Each row is a point on a landscape with many peaks, with its height.
A climber steps from a point to the highest of its 2 nearest points, and stops where none of them is higher. Distance is the straight distance between rows; heights are no part of it.
Ledol: [145 157 130 160 175 168 115 122 173 158  80 128 110 123  97 210 140 104
 111 103 136 151 126  74 135 171 128 162 160 126 144 131 144  99 102 169
 120 154 140 126 166 133 134 105 114 136 136 130]  (h 277)
lalod: [146 164 117 135  89 152 130 164 131 128 142 161 108 109 141 186 108 123
 148 121 190 165 125  77  94 159 164 112 109 194 115 128 129  63 127 119
 137 126  90 138 128 105  86 101  78 133 128 136]  (h 491)
rufe: [103  54 110  70 107  87 145 103 142 131 131 146 134 159 141  70 133 129
 101 152 120 136 139 174 140 108 149 140 160 174  97 130  93 134 166 140
 132 134 112 122 110 131 157 170 150 123 110 149]  (h 99)
ziki: [156 123 123 149 141 161 115 127 114 144 105  98 116  90 131 156 105 134
 155 138 141 121  92 142 173 138 114 134 118  75 172 111 112 168  97 170
 113 135 193 121 140 184 115 144  86 110 113 145]  (h 492)
pobe: [ 65 116 105 123 133 124 160 154  97  91 108  66 130 152  85  55 123 173
 138 116  76  95 141 148 101  86 133 131 142 113 119 140 141 132 125 106
 121 107 123 140 140  75 148 108 233 125 114 107]  (h 91)
Raba: [111 184 119 128 141 147 116  85 185 136  85 109 130 146  96 154 123 116
 104 100 121 136 145  44 111 144 133 153 183 121 135 113 131  90 117 175
 103 145 151 124 170 106 135  92 161 145 128 128]  (h 311)
rapur: [130 136 170 113 121 100 142 103 144 156 152 120 165 181 132 129 115 152
  77 111  84 122 143  96 106 135 145 117 171 159  99 124 148 107 183  96
 142 168 111 149 134  50 176 117 151 113 106 172]  (h 447)
rapu: [104 164 134 146 128 123 140 141 118 123 103  86 136 153  97 154 103 199
 132 130  93 136 130  98 120 119 126 101 155 177 141  85 159 137 142 131
 106 124  87 164 147 100 149 132 147 143 103 179]  (h 375)
Fedo: [ 90  98 101 114 135 131 107 119 109 100 132  91 158 107  98   4 109 138
 116 155  84  95 105 166 115  84 128 103 118  75 100 156 136 152 141  82
 114  78 159 108 120 109 122 114 195 102 120  91]  (h 579)
Lem: [165 113 146 130 108 119 143 161  91  88 146 160  81 151 145 128  99  99
 143 138 190 149 130 128  95 130 142 110 114 117 106 138 130 109 141 136
 168 157 155 146 113 111 108 169  74 138 107 102]  (h 324)
Vudi: [114 116  91 119 140 167 113 130 156 111  83 112 117  85 120 154 104 136
 133 139 177 182 119 102 133 138 128 146  96 170 131  97  87  93  83 191
 118 121 113 123 152 151 130 140 129 124 112 147]  (h 474)
Megad: [167  96 147 121 104 142 109 157  82 150 176 144 108 124 160 154  86  84
 160 144 172 156 111 157 142 169 107 132  79 106 152  95 149 111 138 173
 130 132 163 147 110 154  82 140  49  92 128 132]  (h 202)
sif: [110 146  85 107 141 156 102 126 160  80 101  80 151 119 103  73 153 127
 113 122 147 150 132  92 123 123 101 137 106 137 120 103 120 110 109 145
 114  86 117 124 155  94 129 136 154 138 119  84]  (h 453)
lol: [157 104 116 153 179 108 133 125 103 146 112 124 123 142 111  79  98 140
 124 121 110  52 110 162 171  84  93 138 117  64 140 166  98 179 101  90
 136 186 178  76 117 150 135 116 133 117 116 115]  (h 208)
dape: [115  64  85 108 163 107 137 111 144 147 128 110 145 104 103  96 138 153
 118 183 113 118  98 187 163  87 120 142 143  89 152 132  73 162 148 152
  91 135 155  66 132 189 114 142 130  85 170 152]  (h 393)
Vuto: [ 90 174 119 115 106  92 120 115 119 146 134 121 186 194 135 109 132 169
 128 142  93 110 139 138 124 147 121  89 185 171 119 106 174 107 168 115
 103  69  90 184 100  98 152 126 143 133 108 165]  (h 485)
ris: [120  93 128  87 118 103 137 120 138 153 118 141 153 127  94  84 146 168
  61 171  85 168 140 156 136 111 142 120 170 196 114 127  97 114 196 123
 132 155  82 136 119 120 130 138 170 107 129 137]  (h 85)
mizab: [113  79 125 127 178 165  99 157 128 177 113 107 154  76 139 194 128 128
 128 135 108 182 143 148 161 153 125 142 107 127 110 139 106 111 111 188
 116 184 135 122 159 185 127 135  94  63 124 129]  (h 249)
zanez: [106  95 140 117  94 149 202 160  93 146 144 138  87 131 165 149 141 145
 189  90 101  59 124 163  96  82 102 171 144 104 107 150 140 188  90 121
 151 147 111  97 140 120 129  67 114 160  95 129]  (h 549)
Gisaf: [147 123  97 138 116 177 132 143 125 140  92 112 107  76 127 172  87 135
 167 128 188 178 102 128 144 179 170 125 100 126 133 117 104  89  90 196
 138 154 136 119 143 178  97 139  95 116 114 144]  (h 521)
dotan: [129  95 143 142 109 154 146 148 104 147 113 124 114  99 132 180  82 147
 158 120 143 156 102 134 140 151 145 132  82 163 141  99 112 140 139 166
 132 144 116 137 150 155  94 161 102 128 112 160]  (h 589)
baf: [134 124 117 129 155  92 155 116 141 100 109  97 100 157  90  89  88 134
 145  89 117  90 113 151 120  60 139 195 112  86 135 140  94 168  91 146
 110 188 135  77 137 152 130 150 169 150 149 129]  (h 372)
rine: [180 162 116 153 129 199 130 173 140 135 110 153 101  83  92 170 133 121
 156 144 175 118 112 139 157 153 122 149 117  65 131 135 139 129 100 134
 148 125 162 149 137 147  89 111  33 128 124  94]  (h 469)
Goga: [ 66 134 123 125 101  85  95 134  99 103 128 111 151 184 177  94 118 138
 166 132 101 104 149 150 139 109 119 105 159 170 126 119 171 133 132 135
 126  68  94 170  69 115 160 121 160 157 101 144]  (h 433)
fori: [148 128 118 131 132 148 149 143 122  72  90  96 114 124 131 102  96 167
 181 100 142 104 120 156 121  79 196  96 149  84 137 139  97 115  67 101
 134 147 158  98 143 160 118 137 183 150 120 123]  (h 483)
kidi: [139 178 164 189 157 164 161 122 148 139 157 135 103 125  79 192 172 133
 110 116 122 147 108  76 143 148 146 153  91 105 165  92 153 167 121 148
 130 161 105  99 131 147 117 112 109 119 162 117]  (h 305)
Davim: [116 135 135 115 138 141  80 129 164 213 132 134 159 111 121 217 154 137
  84 152  91 164 130  85 147 146 126 108 179 183 111 118 113  89 171 145
 120 122 106 116 163 119 143  90 105  81 147 154]  (h 403)
paza: [113  82 157 133 130 136 140 114 104 143 197 182 110 100 119 151 178  79
 108 154 151 127 135 195 153 169 143 148 108  64 126 124 169 149 144 143
 159 142 163 142  87 171 101 164 110  88 184 101]  (h 245)
Pano: [114 166 105 119 138 166  99  92 182 114  69 114 128 146 103 114 138 112
 113  98 137 134 153  92 124 123 134 162 157  98 136 108 141 105  67 164
  85 132 153 149 156 152 131 105 161 154 116 115]  (h 344)
lim: [141  84 105 134 183 124 102 125 126 163 131  92 138 100 125 124 131 145
 132 145 119  93 113 174 184 111 113 139 119  58 191 130  92 147 111 170
 103 166 183  66 132 188 127 138  84  98 138 148]  (h 437)
Vudes: [125 131 133 149 140  75 141 120 151 129 115 130  99 174 114 119  80 134
 142  70 113 116  94 146 122 101 134 216  99 106 136 142  93 163 106 185
 124 205 114  59 126 170 114 145 138 134 156 152]  (h 398)
zogip: [103  92 154 174 115 123 188 112 122 172 193 179 111 135  99 159 206 121
  92 131  96 114 133 158 150 165 130 176  82 125 133 127 147 176 121 103
 131 171  75 103  82 157 128 108 133 111 142 136]  (h 304)
Kubet: [135 133 166 104  98  90 129 103 170 170 128 173 153 133 118 173 167 112
  83 147  88 169 122 133 157 134 125  90 168 144 136 101 154 131 177 101
 121  84 112 147 122 140 138 122 122 136 158 181]  (h 547)
goke: [121 125  89 107 148 141 126 112 122 104 112  82 154 119  90  25 143 145
 102 148  99 132 128 138 120  97 131 118 116  82 126 150 130 167 118 108
 118 107 155 106 144 111 105 145 181 112 145  91]  (h 534)
gamiz: [174 166 112 160 140 192 130 127 163 121  81 135 109 100 109 159 142 123
 137 112 167 139 118 138 162 148 155 162 147  57 134 159 118  94  70 155
 151 166 169 145 125 173 111 120  70 160 112 114]  (h 422)
teno: [137  66 155 152 145 108 134  92 106 170 142 187 123 120 151 114 112 112
 114 126 129  89 104 177 145 116 103  95 165  62 123 153 132 187 110  89
 140 153 175  95  88 172 114  93  91 134 107 136]  (h 171)
Neza: [143  87 132 122 137 167 113 189 104 182 144 121 137  95 144 189 107  98
 148 136 141 190 123 158 154 188 118 142  88 117 129 128 128  98 131 193
 122 164 133 147 158 164  85 128  47  87 118 123]  (h 227)
Siz: [152  90 151 121 135  81 150 128 148 125 117 184  96 123 154 134 146 101
  88 129 126 157 121 147 155 128 117  79 173  99  96 178 129 128 149 117
 184 116 159 116 106 152 183 160 133 149 144 148]  (h 137)
lov: [134 152 158 163 147 186 140 145 142 162 149 148 120  82  93 213 179 113
 101 139 133 154 115 107 137 166 134 158  87 120 151 103 157 143 134 130
 132 132 119 146 149 140  94 114  81 100 164  91]  (h 340)
Zon: [161 173 154 146 139 128 152 143 134 129  99  85 128 139 107 139 129 148
 113  83 113 112 137  61 102 136 131  99 132 108 133 145 124 129 131  72
 119 168 142 137 186  87 136 105 151 130 127 109]  (h 221)
Mozeg: [137 118  92 105 146 156  95 147 135  74 119  97 143 105 140  77 103 132
 163 135 159 107 117 105 121  98 114 106  82 105 129 112  96 117  90 122
 101  96 145 121 153 125 131 136 142 149  88  93]  (h 412)
mev: [173 133 122 152 162 108 138 128 117 141  86 106 138 149  92 103 137 132
 115 116 107 121 143 113 154 116 113 126 101  86 143 170 106 197 115  88
 132 174 154 108 132 146 145 125 149 120 140 109]  (h 229)
fasig: [119 119 173 148 130 119 151  98 160 192 177 159 153 146  86 184 175 152
  63 143  82 151 122 116 153 124 140 113 137 140 118 114 135 148 175  92
 152 176  75 113 110 115 149 100 127 111 150 179]  (h 550)
Kanal: [166 127 175 120 106 123 186 135  94 115 130 150 113 159 125 135 134  97
  89 102 131 119 123 119  91 135 127 138 127 122 105 155 137 148 134  67
 165 188 130 165 138  88 137 125 120 140 119 109]  (h 276)
vimi: [159 149 114 146 126 148 150 140 132  96  91 110 113  97 112 144 102 158
 157 107 166 143 128 115 116 123 174 103 125 117 121 137  99 128  95 116
 141 151 146 136 153 149 108 139 134 144 110 126]  (h 461)
Resub: [120 142  76 103 144 167 116  92 142  98 103  90 167 120  90  57 171 133
  91 171 116 179 131 126 136 127 122 129 132 138 133 124 140 135 135 141
 114  76 136 107 145 124 100 143 163 118 140  77]  (h 490)
sepu: [140 160 189 134 110 144 134 119 131 134 180 163 122 157 145 192 126 131
 100 129 141 137 115 115 103 146 143 115 115 198 131 101 185 110 146 129
 148 133  92 170 126  95 144 138  97 139 118 153]  (h 423)
fetez: [135 107  83 116 151 165 116 133 140  78 120  92 114 104 136  99  94 145
 173 142 181 121  99 131 136  94 138 117 101 101 155  83  83 114  78 163
  96 109 145  92 155 149 122 150 119 145 103 141]  (h 378)
bipu: [123 192  94 138 114 138 116 145 153  98  94  77 143 123 140 125 137 141
 175  67 146 123 146 102 108 123 166  76 150  90 130 138 123  51  82 116
 123  83 137 117 161 125 131  88 186 152 132 106]  (h 162)
Ped: [146 146 148 129 101 141 111 135  93 111 190 156  71 114 166 151 105  68
 170 161 185 154 124 146 130 155 110 139  84 114 141  87 180 140 119 151
 163  88 156 149  78 141 120 149  75 104 155 112]  (h 180)
gimot: [106  65 106 145 144  85 142 109 119 167 112 138 134 130 118 114 125 152
 143 137 101 101  96 175 163 109  98 158 145 104 140 155  77 194 157 136
 114 145 149  83 121 163 111 129 128 105 144 172]  (h 394)
vik: [165 137 152 162 141 121 182 148 103 126 100 121 102 158  90 130 125 132
 114  85 114 111 120 109 124 120 111 142 105 101 123 166 123 171 123  47
 142 200 126 132 135 104 141  99 148 128 128 116]  (h 251)
sabe: [138 118  98  78 144  77  61 109 156 122 140 141 131 126 195 122 134  91
 139 182 151 174 153 131 169 138 117 110 133 165 124 125  96  89 152 155
 147  87 121 110  88 162 167 163 117 129 164 146]  (h 325)
dunu: [130  83 140  86 135  66 117 105 125 103 120 141 134 158 171  86 132 104
  99 140 144 141 149 136 125 130 150 122 147 154 104 153 103 118 156 118
 155 139 132 138 108 112 184 168 154 128 110 119]  (h 111)
togun: [ 91 167 141 115 119  87 106 172 113  88 128  78 158 146 138 103 126 134
 147  68 100  80 158 101  93 113 127 103 120 130 141 133 125  71 148  90
 102  75 110 160 138  65 150 119 183 135 105 109]  (h 400)
gesik: [ 94 191 100 111 117  98  62 128 128 122 139  76 169 129 133  75 145 109
 133  86  97  85 165  92 104 138  93 125 108 135 123 141 112  77 142 111
  79  32 122 142 146  71 125 112 169 112 120  91]  (h 446)
Lep: [108 101 165 144 115 163 177 129 102 131 189 189  83 118 108 158 161  98
 111 137 146 138 145 179 118 154 153 171  98 128 112 113 180 155 147 150
 172 151 121 160 112 120 116 166 117 130 158 112]  (h 217)
zop: [122 119 131 112 112 116  95 123 104 105 128 127 138 145 174 134  93 122
 169 138 157 135 145 110 133 128 113 122  83 174 152 103 105 130 131 135
 114 103 113 153 113 154 136 143 102 138  97 142]  (h 369)
siki: [157  99 139 129 134 140  98 124  95 157 118 141 142 110 151 141 118 119
 143 146 143 127 118 150 149 139 101 108 113 108 158 119 127 171 118 111
 132 108 169 135 127 166 116 134  78  96 105 136]  (h 543)
Kaser: [ 88 168 113 123  96  93 124 116 104 137 122 126 183 141 114  81 134 179
 137 156  66 120 150 153 139 135 120  81 177 147 140 136 159 114 183 101
  88  45 115 171 116 114 139 108 178 121 129 145]  (h 539)
vugi: [139 163 119  93 122  91  66 119 156 161 140 125 140 167 190 152 138 105
  92 126 118 141 160  79 127 158 126 129 144 224 115 119 121  68 151 145
 137 122  88 116 118  89 160 147 115 139 153 142]  (h 365)
rad: [114 101  91  70 123 100  69 104 133  96 158 119 186 130 157  48 140  83
 127 179 155 133 129 131 133 103 101  96 100 142 127 115 117 134 148 123
 109  63 120 125  79 126 121 135 135 128 129 109]  (h 538)
Raf: [125  89 132 146 126 147 179 181  98  83  90 113 105 134 130 109  78 158
 186 103 133  74 114 157 110  76 153 108 147 101 116 152 101 125  93  92
 133 138 130 103 154 121 133 104 189 157  93 125]  (h 540)
Fetuv: [143 125 122 101 138 125  80 158 109  73 138 134 134 137 186  83  95  98
 169 129 168  92 123 105 105 110 122  96  91 112 130 128  98  90 114 100
 120 127 137 142 108 120 121 128 123 156  76  81]  (h 379)
daz: [155 191  74 165 115 168 130 131 145 111  93 118 111 100 136 167 117 129
 184 106 206 155 138  97 119 176 158 115 150 148 122 122 136  74  61 116
 138  93 130 137 132 151 120  96 106 133 133 135]  (h 226)
sogeg: [165 187 130 142 126 145 125 108 179 122  78 127 116 145 115 144 142 121
 129  84 131 137 137  87 134 125 161 147 151  67 140 129 127 125  61 141
 114 167 155 128 141 170 108 103 119 166 111 111]  (h 376)
Fezi: [119 129 178 187 112 168 180 130  98 118 159 165 102 102  90 160 172 136
 159 132 112  95 113 155 138 137 132 158 101 109 160  92 152 188 115  87
 122 139 107 158 111 141 102 130 134 132 126 122]  (h 377)
noto: [171 149 122 116 120 128  82 142 132 149 101 129 147 127 172 137 130  87
 123 119 140  93 154  90 106 178  95 123 123 137 135 148 131 114 119 105
 112  79 144 146 151 120 122 122  84 135 117 111]  (h 544)
Nuti: [102  70 151 161 113 134 167 116  94 153 192 186  98 117 111 137 174  90
 112 127 121 100 122 195 149 174 122 175  87  64 115 134 146 168 125 119
 143 178 111 105  76 172 105 123 109 105 162  98]  (h 273)
kek: [173  95 155  88 132  74 126 123 138 129 101 151 135 141 166 121 155  81
  66 122 122 155 143 134 125 131 140 103 149 109 102 183 115 119 155  92
 159 130 152 132 132 133 164 145 135 122 138 128]  (h 123)
Viso: [133 161 123  99  91  73 113 108 149 145 108 154 173 117 126 101 141 121
 102 154  99 142 148 117 147 140 121  82 161 137 123 135 128 113 179 101
  98  53 135 150 119 128 133 125 151 132 141 155]  (h 611)
sar: [109 124 112  96 147 137 160 118 152  68 121  87 103 155  95  55  96 139
 135 106 118 120 104 152  96  33 149 180 127  99 124 126 128 153  89 136
 114 156 140  83 160 125 111 148 197 150 152 114]  (h 345)
noked: [144 118 133  91 136  91  72 114 157 126 105 138 183 103 153  67 124 107
  99 150 129  93 149 136 126 115 113  85 125  81 129 175 115 123 128  82
 112  95 169 130 123 136 134 118 137 112 101 111]  (h 507)
biz: [142  55 127 145 146 113 132 103  58 138 173 173  77 152 167 122 117 105
 139 114 169 101 105 169 136 142 120 119 159  97 125 124 145 137 132 161
 148 145 193 111  99 139 125 138  92 127 102 131]  (h 331)
Kevir: [115  73 132 116 110 128 184 160  81 115 127 132  87 148 172 122  97 146
 198  95 130  52 106 165  93  82 125 148 158 112 107 150 115 138 106 125
 133 135 129 108 140 125 128  95 126 160  77 127]  (h 616)
dipig: [132  84 107  58 135 102  61 110 163 133 135 146 154 112 174 120 128  83
 122 189 153 172 146 147 156 132  99  99 128 125 133 130  95  91 133 154
 111  75 142 128 102 187 142 122  92 107 125 138]  (h 306)
zez: [108  99  98 117 167 140 122 115 125  81 132  89 110 128 114  78 104 156
 163 148 140 103  89 164 121  64 126 147 131 117 155  85 110 167 115 168
  94  95 171  96 164 131 114 166 145 126 138 133]  (h 402)
moli: [121 113 157 136 126 120 174 101 142 189 154 143 152 180 102 147 148 174
  74 125  72 132 116 108 123 121 110 126 164 159  84 116 165 155 157  97
 143 184  89 140 116  78 176 102 138 125 109 178]  (h 494)
vasa: [151 151 106 139 130 151 105 149 153 175 107 131 142 131 136 174 145  88
  92 105 114  97 127  70 114 192  97 141 161 138 137 149 125 102 135  92
 100 117 150 118 185  83 126 113 108 116 128 127]  (h 488)
Zenan: [170 163 140 171 109 160 182 154 126 120 120 138 107 101  78 170 135 142
 123 109 158 143 108 118 121 121 159 127 102  87 120 134 123 153 109 107
 156 179 129 132 131 145  82 130 103 131 154 115]  (h 416)
vam: [ 68 127  98 137 124 138 105 178 104  45 127  65 154 134 105  56 110 157
 155 119  94 106 128 140 104  81 126 106  98 124 135 105 142 111 134 129
 120  58 106 133 120  93 119 127 203 150 120  90]  (h 113)
mem: [102 148 131 171 130 112 177 123 118 125  94 107 114 152  97 150 121 188
 147 106  78 126 119 132 138 100 131 145 162 140 148 113 162 200 119 129
 116 145 112 127 138 124 145 136 152 163 133 173]  (h 336)
zope: [132 142 111 101 140 124  82 122 153 174 112 119 170 117 125 162 159 124
  70 130 107 133 147  72 121 155 117 130 154 172 131 141 106 100 151 115
  94 118 128 130 185  93 143 114 124 103 136 131]  (h 443)
gome: [105 184 114 110 144 142 121  96 155 136 140  80 171 133  87  86 148 186
  76 159  82 140 149  86 116 141 134 113 171 172 141 114 121  99 175 151
 128 132 115 116 171  65 124 128 184  93 138 107]  (h 57)
tufim: [102  65 121 128 121 109 150 112 101 146 112 142 126 140 136 116 128 145
 148 119 108 102 119 157 136 108 121 147 153 135 118 146 122 199 147 106
 126 134 137 131 127 134 131 129 130 132  98 165]  (h 432)
Rup: [ 97  79 141 145 111 115 157 146 108 120 114 135 105 118 137 145  65 170
 163 120 131 124 100 149 120 115 142 149 112 185 138 114  90 152 145 170
 117 147 103 129 159 132 117 166 127 140  88 180]  (h 530)
noral: [ 98 149 102 129 144 115 161 110 113 108 130  59 118 166  68  45 131 175
 114 116  69 128 148 116 107  85 139 168 155 115 148 155 151 134 130 107
 110 159 120 117 137  86 150 125 232 140 156 100]  (h 72)
Gile: [113  67  86  86 164 144  92 138 148 162 122 107 174  76 129 158 154 133
 123 168 121 196 155 175 152 130 105 131 118 126 121 126  87 113 127 157
  93 128 136 126 156 173 138 135 101  73 125 132]  (h 268)
Zani: [128 118 162 184 128 139 184 107 113 142 164 172 120 134  93 140 191 129
 117 126 109 105 135 132 139 138 111 142 104 101 132 128 150 197 116  65
 129 151 105 124 104 133 143  97 145 114 146 122]  (h 338)
susu: [142 121 152 181 133 139 186 165 115 150 119 131  94 113  86 169  94 147
  98  77 115 133  82 124 120 126 145 144  88 143 116 153 115 147 127 164
 165 232  87  85 113 144 109 137 135 128 157 137]  (h 468)
zisim: [ 70  91 115  94 115  74 110 110 124  90 156 141 143 123 131  14 110 114
 124 157  91 110 119 169 113  98 145  91 163 105  83 156 135 124 157 108
 120  66 145 112  83 116 132  99 202 134  95 101]  (h 644)
fozun: [155 157 120 127  93 149 113 162 126 133 139 171  86 118 151 168  92  83
 168 149 198 164 132 111 121 168 124 143  93 148 123 120 125  84 124 139
 136 101 111 153 109 139  77 113  45 135 128 116]  (h 537)
Mevid: [ 92 167 100 124 124 128 116 164 141  55  98  55 146 126 114  76 128 147
 161  84 126 125 142 117 103  84 154  97 110  92 149 116 131  82  93 125
 122  72 128 116 149 111 135 128 223 149 119  95]  (h 135)
Bib: [140 107 137 121 155 103 104 124  86  71 148 146 109 164 187 102  93  95
 170 132 179 105 133 118 114 115 121 105 115 130 132 144 120 111 128 138
 153 142 160 135  81 117 147 154 113 153  95  84]  (h 353)
Kor: [140 126 159 167 119 176 163 168 130 142 160 160 121  91  61 162 150 114
 123 127 148 132 106 146 126 141 139 156  70  74 127 112 125 160 131 128
 137 171 119 156 122 153  74 144  74 113 164  86]  (h 374)
ner: [186 151 116 149 111 176 121 174 108 124 134 153 113  74 115 123  80 149
 187 146 192  97 106 142 148 124 115 101 128  76 139 114 115 102  84 135
 129 113 183 142 119 146  79 107  42 130  99 109]  (h 524)
nemas: [104 177 126 103 126 126 142 108 139  91 125  63 136 163  84  55 135 151
 115  85  82 143 155  90  94  88 156 141 149  90 153 118 153  96 128 141
 112 140 139 135 153 108 121 123 223 126 142  89]  (h 54)
Refot: [128 107 182 126 109 125 135 105 158 182 171 170 141 130 123 202 181 114
  65 129  95 183 122 151 163 133 150 112 140 149 107 114 152 131 175 117
 150 139  96 134 114 146 141 134 115 110 161 179]  (h 608)
fatu: [127 154 126 150 118 137 153 153 123  94  93 104 131 119 121 157 109 172
 168 102 145 140 133 102 105 130 151  95 124 166 149 110 134 127 119 123
 122 122 105 155 149 124 133 132 143 157 107 166]  (h 420)
pigan: [120 133  99  67 127  89  50 107 165 142 141 128 160 142 195 115 148  88
 114 157 134 171 165 112 146 143 118 139 128 204 115 117  86  83 145 152
 127 105  84 131 100 120 146 148 122 141 160 120]  (h 343)
guto: [104 110 167 162  92 171 188 158  93 108 160 192  85  93  85 151 144 122
 172 136 137  74 114 182 103 111 142 150 125  75 115 111 148 169 100 111
 136 145 125 150  99 138 105 124 117 144 128 105]  (h 426)
nid: [125  92 130 159 148 111 153 141 127 139 113 112  95 125 112 152  91 154
 124  86 117 116  93 143 131 120 136 177  91 131 128 143  82 159 132 184
 141 225 132  76 146 163 117 154 137 123 152 161]  (h 430)
gofa: [126 161 158 204 143 128 174 106 147 130 148 116 102 160  78 177 148 168
 112 102  91 139 122  93 143 120 135 142 118 125 147  96 158 192 108 130
 131 173  95  99 118 121 146 124 141 143 138 160]  (h 298)
tas: [ 74  85 112 112 117 130 153 130 118 122 114 114 124 153 129 103  97 197
 142 144 101 110 124 168 111 107 123 173 147 210 124 109 111 153 150 157
 113 135  88 142 146 105 134 161 131 119  92 166]  (h 482)
tamiv: [115 171 120 113 108 129  85 126 168 147 139 118 144 141 169 160 101 129
 112 118 125 103 132  37 106 158 104 143 129 228 113 103 111  47 141 146
 107 124  63 133 141  74 143 103 113 148 117 154]  (h 399)
desu: [142 201 151 158 125 113 117 110 114 112 184 140 115 151 185 158 153  91
 140 142 131 107 139 124 106 155 111 112 132 170 137 111 204 118 125 107
 146  63 106 133 102  79 170 157 120 150 192 127]  (h 144)
vid: [101 124 119  80 120  57  90  96 146  73 156 147 155 126 145  34 134  94
 114 163 116 133 126 143 146 101 141  93 138 124  94 147 118 104 173 129
 135  65 130 114  66 114 143 149 177 144 132 114]  (h 587)
tuman: [105 103 193 147  99 154 204 144 108 148 181 182  95 117  83 161 140 121
  83 107 134 128 113 153  95 138 150 167  81 152  97 125 164 128 152 158
 158 205  85 161 112 109  97 136 120 125 142 108]  (h 194)
pavoz: [ 86 171  92  88 110  91  52  90 138 108 158  93 186 129 167  48 153  81
 141 151 126 130 137 107 132 112  87 138 104 148 103 128 115 105 143 135
 109  51  94 133  78 104 109 113 139 149 163  98]  (h 499)
kefe: [ 99 194 109 109 140 129 126  94 144 114 131  68 156 143  80  69 142 151
 103 103  83 129 157  79  98 133 128 135 149 106 140 116 139  94 160 135
 110 109 138 119 177  59 138 127 198  97 134  88]  (h 41)
sozel: [123  83  77  86 159 146  75 132 158 154 104 125 157  96 150 153 132  94
 128 181 155 166 153 148 161 162  75 151 109 139 128 138  95  90 114 144
  95  85 124 141 138 165 165 115  88  90 116 136]  (h 286)
fero: [142 190 142 133  95 122 121 146 136 131 161 133 118 152 176 192 106 120
 134 121 136 132 130  62  94 151 128 114 117 206 126 104 158  68 133 135
 136 124  68 152 115  90 118 112  79 171 131 159]  (h 444)
folet: [113 105 135 165  91 155 200 141  79 143 170 176  77 117 120 138 153 120
 173  94 111  56 107 167 112 116 102 190 120  85 105 136 137 190  97 119
 135 177 110  94 111 133 108  93 118 147 131 112]  (h 484)
der: [ 92 128 120 121 122 103  86 134  87  89 126 108 161 151 166  89 100 134
 164 140 124 108 146 124 126 107 110 104 107 169 151 110 123 142 135 118
  96  79 107 160 103 120 140 141 146 152  98 124]  (h 397)
Sule: [138  75 118 140 169 114 102 111 113 155 125 137 136 113 132  76  97 144
 121 146 119  62  99 175 152  86 107  98 154  74 129 148 112 175 122  81
 107 140 187 103 119 159 127 105 122 122 106 127]  (h 189)
gava: [125 107 145  99 106  69 111 121 156 128  96 166 146 107 124  86 116 117
 103 152  99 127 139 145 150 107 112  81 170  98 123 158 122 143 160  97
 117  87 161 137 104 163 124 125 152 140 121 146]  (h 553)
lefe: [142 185 135 153 128  98 111 100 129 138 168 135 107 153 193 172 155 119
 131 158 149 157 134 133 155 165 122 111 113 199 129  97 183 125 135 121
 176  77  91 142  86 105 183 165  98 145 187 159]  (h 128)
geda: [141 155 147 130 111 109  86 103 115 158 151 132 102 150 199 179 115  97
 138 155 151 194 151 115 164 162 120 143  93 200 124  92 160 116 136 151
 163 108  98 149  95 140 152 152  72 132 162 158]  (h 115)
gup: [160 113 109  86 155 127  96 135 173 151  89 113 176  96 134 122 161 113
  84 151 126 123 160 151 146 124 109 109 124  84 134 182  87 125 129  94
 108 127 156 131 154 156 145 118 111  98 126 118]  (h 470)
fesi: [127 135 196 139 119 180 134 156 125 169 151 155 115 101 119 205 124 135
  99 104 129 161  99  96 112 136 148 108  91 198 126 113 160  92 145 169
 153 159  91 148 144 113 106 117  84 100 130 143]  (h 467)
desa: [144 209 116 155 111 149 146 125 174 113 102  97 125 133 129 166 133 144
 152  74 151 132 140  75 102 146 187  80 186 113 131 128 146  68 100 112
 126 117 146 117 170 114 121  92 163 148 135 135]  (h 190)
Dotu: [140 165 100 165 138 169 117 128 164 135  80 132 105 111 108 190 121 114
 135  99 183 129 118  63 115 185 139 139 150 170 128 134 129  59  89 149
 121 117 125 132 166 126 133  95 119 141 130 145]  (h 250)
bog: [170 129 137 108 121 123  79 127 121 159 119 150 129 121 173 167 140  80
 132 148 144 149 144 137 135 173 103 124 120 139 136 141 147 133 131 120
 132  83 146 138 117 151 121 133  66 111 134 126]  (h 588)
sef: [135 157 152  99 116  82 114 129 133 115 124 110 162 159 147 118 133 132
 105  96 114 104 161  81 103 139 137 114 138 169 124 128 124  98 172  96
 114 115 120 162 145  58 147 133 145 130 111 141]  (h 404)
tuse: [133  87 128 140 128 128 162 115  79 108 157 166  77 140 165 125 155 110
 151 119 160 121 128 158 118 142 124 121 156 119  94 139 174 169 112 136
 191 130 147 129 102 108 162 147 111 147 104 108]  (h 367)
Zopir: [122 146 114 104 153 140 133 102 144 154 119 108 156 116  73  91 170 179
  61 182  80 180 144 122 137 117 139 127 166 178 142 122 115 121 166 151
 128 162 106  92 136 123 118 132 186  95 158 115]  (h 71)
Sota: [167 171 111 137 105 151  95 165 118 108 124 149 113 111 160 131  79 103
 208 156 197 124 124 105 120 147 108 110 112 112 131 130 110  80  93 116
 129  94 128 148 104 137  87  84  57 149 112 113]  (h 585)
Bupe: [132 136  91  97 171 133 101 119 165 152  82  97 175 102 106 124 172 122
  70 139 109 143 165 103 132 143 119 145 149 112 126 166  97 117 137 120
 104 133 138 116 168 115 151 121 143  91 146 112]  (h 438)
dele: [127  83 147 126 104 118 166  94 104 150 132 155 107 157 161 139 150 126
 130 106 115 131 134 163 123 125 132 141 162 141  97 140 163 176 129 124
 167 135 130 138 105 116 155 145 120 146  99 154]  (h 396)
lusa: [141  85 167 129 125 109 143  86 137 136 142 200 114 105 155 148 147  83
 100 141 132 136 112 169 144 129 116  91 160  78 116 160 156 158 121  96
 169 121 175 120  81 165 133 139 111 133 142 133]  (h 153)
dulub: [148 203 144 149 101 128 115 138 114 102 182 153  79 130 178 158 117  75
 167 156 164 140 149 112  97 151 120 139 109 165 135 106 184 120 106 124
 145  75 113 151  94 101 116 148  81 149 181 109]  (h 161)
soza: [ 81  90  91 113 134 130 134 114 108  93 124  99 130 131 107  76 113 177
 150 180 115 113 112 180 131  95 121 156 133 177 141 103 108 182 152 147
 103  91 120 115 154 124 111 166 149 118 129 138]  (h 441)
Bivor: [177 111 171 117 116 127 141 148  96 102 104 142 120 148 146 119 102  98
 125 119 152 112 139 120  98 130 138 122 116 104 121 153 108 123 137  85
 140 168 145 161 144 106 125 146  99 132  99  93]  (h 299)
nul: [140 135 174 164 133 145 173 147 120 150 121 126 115 115  92 186 110 175
 100  91 122 149 112  86 106 125 144 117 103 169 122 128 137 136 143 148
 155 193 104 142 142 123 127 124 119 126 120 162]  (h 515)

Call two points neighbours if one is among the 2 nearest of the other. Go from one point of each pair to the other, from neighbour to neighbour, staying as high as possible. Name the lowest point that can't be avoided.
Sota, Viso: sar
Mozeg, dotan: fetez
Refot, bog: Bupe
Refot, zisim: togun
Refot, Viso: Kubet
tufim, Mozeg: dape
Sota, nul: sepu

Where does a climber stop that starts at each point below?
Dotu: Sota
Lep: Kevir
gome: Mozeg
mev: Mozeg
